A landscape with many valleys, sampled at points; each row gives a point and its height.
From any point a ball takes the steepest step (drop divided by distance) to one of its 2 nearest points. It stops when none of these is lower. Distance is the straight distance between rows; heights are no part of it.
q289: -20 -23  12  -3  32 -40  38  37  26  -8   6  39  32  37 -12  59 -15 -25  20   3 -28   3 -25  (h 394)
q631:  -8  12  23 -17 -21  13   1 -35  -6  44  26 -37  21   6  -3 -19  -5  19  35  20  41   6  39  (h 538)
q609: -27 -24  16  26 -36 -12  13   0  -3  31  23 -24  38  19   4  -6  -9 -16  38  34  -4 -26  39  (h 824)
q612:   3  19   6 -13  10   5   7 -17 -28   0  14 -11  12  35   3  26  24  27  38  11   0   9  16  (h 665)
q675:   9   5   3   8 -18  14   7  25   4 -69   9   8  -1  26  -3 -20  -1 -10 -18 -21   3  23 -14  (h 350)
q917: -33  -9   1  31   0   3 -22  23  41  -9 -13 -11   0   8 -38 -19 -17  -3  -6 -29  -2  56  23  (h 675)
q261: -35  -8   2  22  20  11 -34  32  38 -26 -16 -22 -20  12 -21 -14   3  -3 -27 -29 -18  54   6  (h 624)
q745:  18  34 -18 -16 -51  19  -6  -3   3 -17  -4 -36  25   0 -45 -33  19 -10  19  12  25 -25  11  (h 836)
q12:  27  -2 -22 -18 -54  28 -17 -23  -4  11 -31 -23 -10 -33  -6 -44 -10 -29 -42   9  22 -57 -19  (h 695)
q171:  13 -14  -6  13 -16   1   5  22 -10 -54  -6  34  29   8 -22  39  18 -24  -5 -22  -6 -29  -8  (h 153)
q639: -14  32  -6  -5  62  -6 -14  16  18   0   5  -1 -41  -7  10 -14  -3  16  15  -6 -31  23 -21  (h 506)
q799: -11  10  -3  30   4  -6 -43  -1 -18 -15 -12  -8  13  14   0   9  10  -1  18  -9 -15  -9  12  (h 528)
q299: -19 -19  30  21 -39  -5  31  -5  15   6  31 -21  34  23  -5 -19 -33 -19   7  14  10   7  30  (h 864)
q966:  -4 -46  28  14 -14  -7  55   8   2 -12  21   5  15  40  13  13 -28  -9 -30  11  -2  30  11  (h 433)
q127:   1   9  24 -43 -22   8  38 -25  -4  36  43 -29  21  -7  11 -20  -4  20  22  30  34 -12  33  (h 618)
q850: -25 -29  11  -7  26  -7  36  57  53  -2  -4   8 -14  31 -26  41   5   0 -32 -11 -31  60 -12  (h 631)
q690: -33 -26  21   2  26 -30  -5  -7  20  62 -11  12  11   2   9  17 -27   8   8   4  -1  13  16  (h 358)
q423:  13  -4  14 -13   4  -3  42 -13 -30  12  32   2  18   9  21  41   8  13  30  21  -6 -16   5  (h 713)
q490:  14  24   5 -39 -32   4  38  -6 -10   9  28 -17  24 -10   1 -14  12   5  23  32  18 -26  10  (h 677)
q183:  11  30 -15   2  30   3 -31 -37 -18   9   5 -19 -31 -25  33 -20 -23   3  -8  -9 -10 -18 -31  (h 184)
q28: -17  20 -21  34 -42  12 -40  -3  21  18 -24 -18   5 -15 -25 -57  -8 -22  27  -1  15 -29  13  (h 407)
q199:  33   7   0 -17  -8  -2  23 -31 -11  19  21  15  10 -43   0   7  -6  -6  -7 -14  27 -29  -2  (h 563)
q500:  23  -3   5   3  30   0  31   0   8 -37  40 -15   9  39   6  45  -8  35  -6 -23 -11  46  -1  (h 668)
q337:  38  26 -27  -9  22  15 -27 -25 -19 -26 -12 -14   4 -10  -5  16  25  25   1 -42  23  14 -16  (h 398)
q483: -24 -49  10 -16  40 -36  62  18  40   9   7  25  35  42 -11  69 -24 -23   5   6 -17  15 -34  (h 478)
q83:  31  19 -20 -22   3  28 -20 -23 -28  12 -47  19 -41 -16   9 -15  27  33   3  -6  15   2 -18  (h 224)
q853: -38 -60  19 -14  34 -34  47  12  39  39  -2  15  25  16  -1  61 -23 -20 -13   6 -20  28 -30  (h 510)
q891:   9 -11   6   6 -23  -5  18 -24 -17   9  28  14  12 -31  12  -4 -24 -27 -41  -2  24 -42   7  (h 504)
q61:  33   3 -18 -14 -35  21 -11 -22 -14   3 -33   2   5 -34 -12 -19  -1  -9 -32 -16  41 -31 -11  (h 647)
q580:  -1  25 -10  -4   6 -14  -5   3 -13  22  -9  25 -24 -11  31 -29  13  -1  33  27 -13 -44 -14  (h 346)
q793: -12 -21  14   7  25  -3 -14 -21  -6  27   4 -19 -23 -12  22  17 -17  18 -31 -10  -3  41  18  (h 106)
q782:  33  23  -9 -22 -16   8   7 -20  -4  15 -17  22   1 -43  -3 -17   2  -3  -9 -11  25 -37 -22  (h 607)
q669:  13 -40  20  12 -15 -10  63  12 -15 -16  23  30   8  15  15  30 -13 -19 -26  11  -1   0  -7  (h 354)
q697:  -6  -1 -13   8  26   6 -25  27  -8 -59  -5  11 -38  -2  22 -13  11  -9 -29 -10 -33  19 -30  (h 490)
q993: -16  -7  20   7 -31  -1  11 -14 -22  35  37 -20  19  -5  27 -16  -7 -13  26  47  -3 -36  36  (h 790)
q266:  22  26 -48 -37 -49  21 -16  -7   1  -2 -15 -45  -2 -15 -38 -40  10 -14  12  51  10 -50  -3  (h 787)
q355: -11   8  22  -5   4   7 -29 -48 -15  38  18 -36  -2  14  11  -1  -3  33  26   3  30  19  36  (h 430)
q794: -17   9  -2   5   3 -18 -31 -13  -2  44 -15  16  -9  -8  22 -17   6  12  35  15   1 -28  14  (h 256)
q18:  17  25 -26 -50 -44  12  17  -6  -7  15  15 -24  -3 -23 -20 -29  13   3  19  63  15 -41  16  (h 731)
q840:   3   0  -6   7 -30  33 -20  10   1 -54 -32  -6  -3  15 -13 -53   2  -7 -23 -21   7  22 -13  (h 435)
q303: -19 -15  13  17  15 -17 -27 -17  10  38  -2  -6  -4  -9  15   2 -25  14  -6  -7   8  22  26  (h 255)
q829: -18  19   1  10  -2   2 -38 -20  11  41 -21  -5  -5  10   0 -20  15  20  49  25   6 -12  33  (h 131)
q659:  13  10   5 -27  -5   9  -3 -16  -7  41 -37  32 -17 -17   0 -16  16  35  13  -3  37  11   8  (h 335)
q367:  -9  13 -19  13  32   8 -44 -18 -13  -9 -19 -24 -50 -13  35 -37 -10   8 -27  -9 -21   9 -21  (h 312)
q93:  -9 -34  23   7  -1  -6  37  27   4 -16 -10  16   2  43  -5  13   1  18 -24  12 -11  49  15  (h 512)
q378:  29 -13   7   2 -15  -5  41   8 -13 -28  14  42  13 -15   0  28   7 -21  -5  -7   3 -28 -11  (h 263)
q981:   3 -31   8  16  19  -1 -13  -4 -20   0  -5  -1 -29 -28  28  16 -11  12 -49 -18  -8  29  -3  (h 258)
q557: -10 -19   4   9   6 -24  18  30  14 -34   6  40  25  25 -23  44 -13 -29  -3 -23 -14 -10 -15  (h 281)
q813:  -8  12 -14  24 -42  23 -25  11   8 -19 -32 -11  -3  -3 -17 -59  -2 -21   7   0  13   3   2  (h 482)
q52: -32 -42  24 -12  27 -34  18  10  36  41 -12  27  17   7  -8  25 -32  -6  -3  -5 -10  21   3  (h 431)
q321: -14  23   4  -3  65 -15  -8  35  25 -15   4   1 -23   4  -8  18  14  20  12 -17 -46  40 -13  (h 579)
q154:  14  20 -24 -12 -19   1 -10 -11 -12   9   0  11  35 -23 -24  20  26 -10  21  11  17 -65  13  (h 643)
q934:   2 -19   7  14   2 -11   5  -7   4  -6  28  26  -5 -28  21   9 -34 -32 -42 -22  11 -13  -9  (h 438)
q134: -23  23  -3   7  37 -15 -29  -8  -2  11  -5  -4 -46   4  25 -40  -1  23   7  12 -25  14  -4  (h 422)
q118:  14   1 -19   0 -71  25  -6 -19  10  19 -13 -39 -10 -30 -17 -62 -13 -25 -18  30  29 -30   7  (h 744)
q556:   0  28   1  -6  24  11 -42 -38 -18  20   2 -26  -8   3   4  -2   7  28  13 -15  21  12  17  (h 527)
q494: -12 -11  -1  13  24 -17 -23  16  -6   2  -8  18  -6  -2   8  35  10   6   6  -6 -26   4   4  (h 442)
q650:  -3  16 -16  19 -16  -2 -40   3 -16   0 -19   8  27  -5 -25   7  27 -16  26  -6   3 -54  10  (h 595)
q26:   3 -32   4  16   5  -5  -6  10   3 -13   7  11 -24 -25  13  25 -22 -19 -58 -28  -2  24 -11  (h 355)
q878:   8  18 -12  -2 -58  16  10   1  -6  -7   4 -28 -15  -9   3 -70 -12 -24  -8  50   6 -35  -7  (h 786)
q424:  12  19 -10 -15  46  15 -45 -21 -17   9 -18  -7 -15  -3   1  17  12  36  10 -31  11  21   6  (h 481)
q101:  13  -5  -5   2  19  -7   4  16 -17 -12 -24  48  -9  -9  14  19  28   7   7  -1 -14  -1  -9  (h 365)
q149:  16   0 -11   3  17   8  -1  20 -31 -49 -13  18 -23  -6  20   2  23  -3 -10 -10 -26   0 -30  (h 432)
q457:  28  24 -30 -21   2  29 -41 -20 -24 -12 -56   4 -10 -13  -9 -11  33  21   3 -20  20  -7 -28  (h 308)
q706:  29  21 -12   2  29  -4  -2 -28 -19  14  19   2 -27 -37  41 -12  -5  -7  -1  -3  -4 -31 -35  (h 279)
q524:  19  -7  -7  10 -32   9   8  21 -15 -78   2  10  29  24  -8   8  22 -14 -10 -21   1 -17 -11  (h 249)
q82:   8  12  -3   1  17 -18   9  -5  -1  27  16  32 -14 -39  31  -6  -9 -18   7   4 -11 -49 -26  (h 353)
q29:  -9 -16   3  -7  50  -2  30  59  44  -5  18  -2 -17  19 -16  65  15  -7 -17 -14 -55  44 -27  (h 703)
q497: -19  26  -1  30 -26   1 -38  -8   8  23  -1 -24  12  -1 -18 -39   2 -10  42  13  14  -8  33  (h 303)
q519: -27  -4 -13   9  31  15 -31  37  18 -49 -16  -4 -39  -2  -5 -11  15   1 -29 -27 -41  37 -17  (h 554)
q602:  -8  -2   2  -5  58 -21  25  37  27  -6  19  11  -5  18  -2  49  11   5  18  -4 -44  38 -21  (h 652)
q398:  13   5   6  11  13   4  17   2 -21 -31  14 -15  16  47  -6  30  11  30   2  -3  -8  28  11  (h 603)
q933:   6  17  10  -1 -28  -2  15  14  11 -16  -1  12  33  15 -26  -5   3   3  12  -5  20  -8  14  (h 892)
q978: -22 -35  18   9  14  -7  28  32  35  -1  -5   1  -4  33 -17  20 -10  13 -33  -4 -18  70   8  (h 571)
q537:  26  20  -4  -9 -45  13  15   1   9 -29  -6  -1  26   2 -36 -22   8   2  -4  -8  40   2   8  (h 870)
q961:  -3 -10  22   5  -1 -11  18 -22 -36  21  39 -15  11   2  37  23  -6   8  13  23  -6 -17  20  (h 747)

Where does a ball stop that starts at each point below?
q933: q355
q12: q793
q917: q171
q853: q793
q29: q171
q993: q398
q299: q171
q537: q355
q261: q101

Call two points neighbours if one is among the 2 nearest of the other. Go from one point of each pair to the other, from neighbour to neighbour, staying as low as possible. Name the highest point that can't be avoided.
q398 and q183: q500
q183 and q171: q813
q793 and q829: q853
q183 and q829: q82
q83 and q355: q556
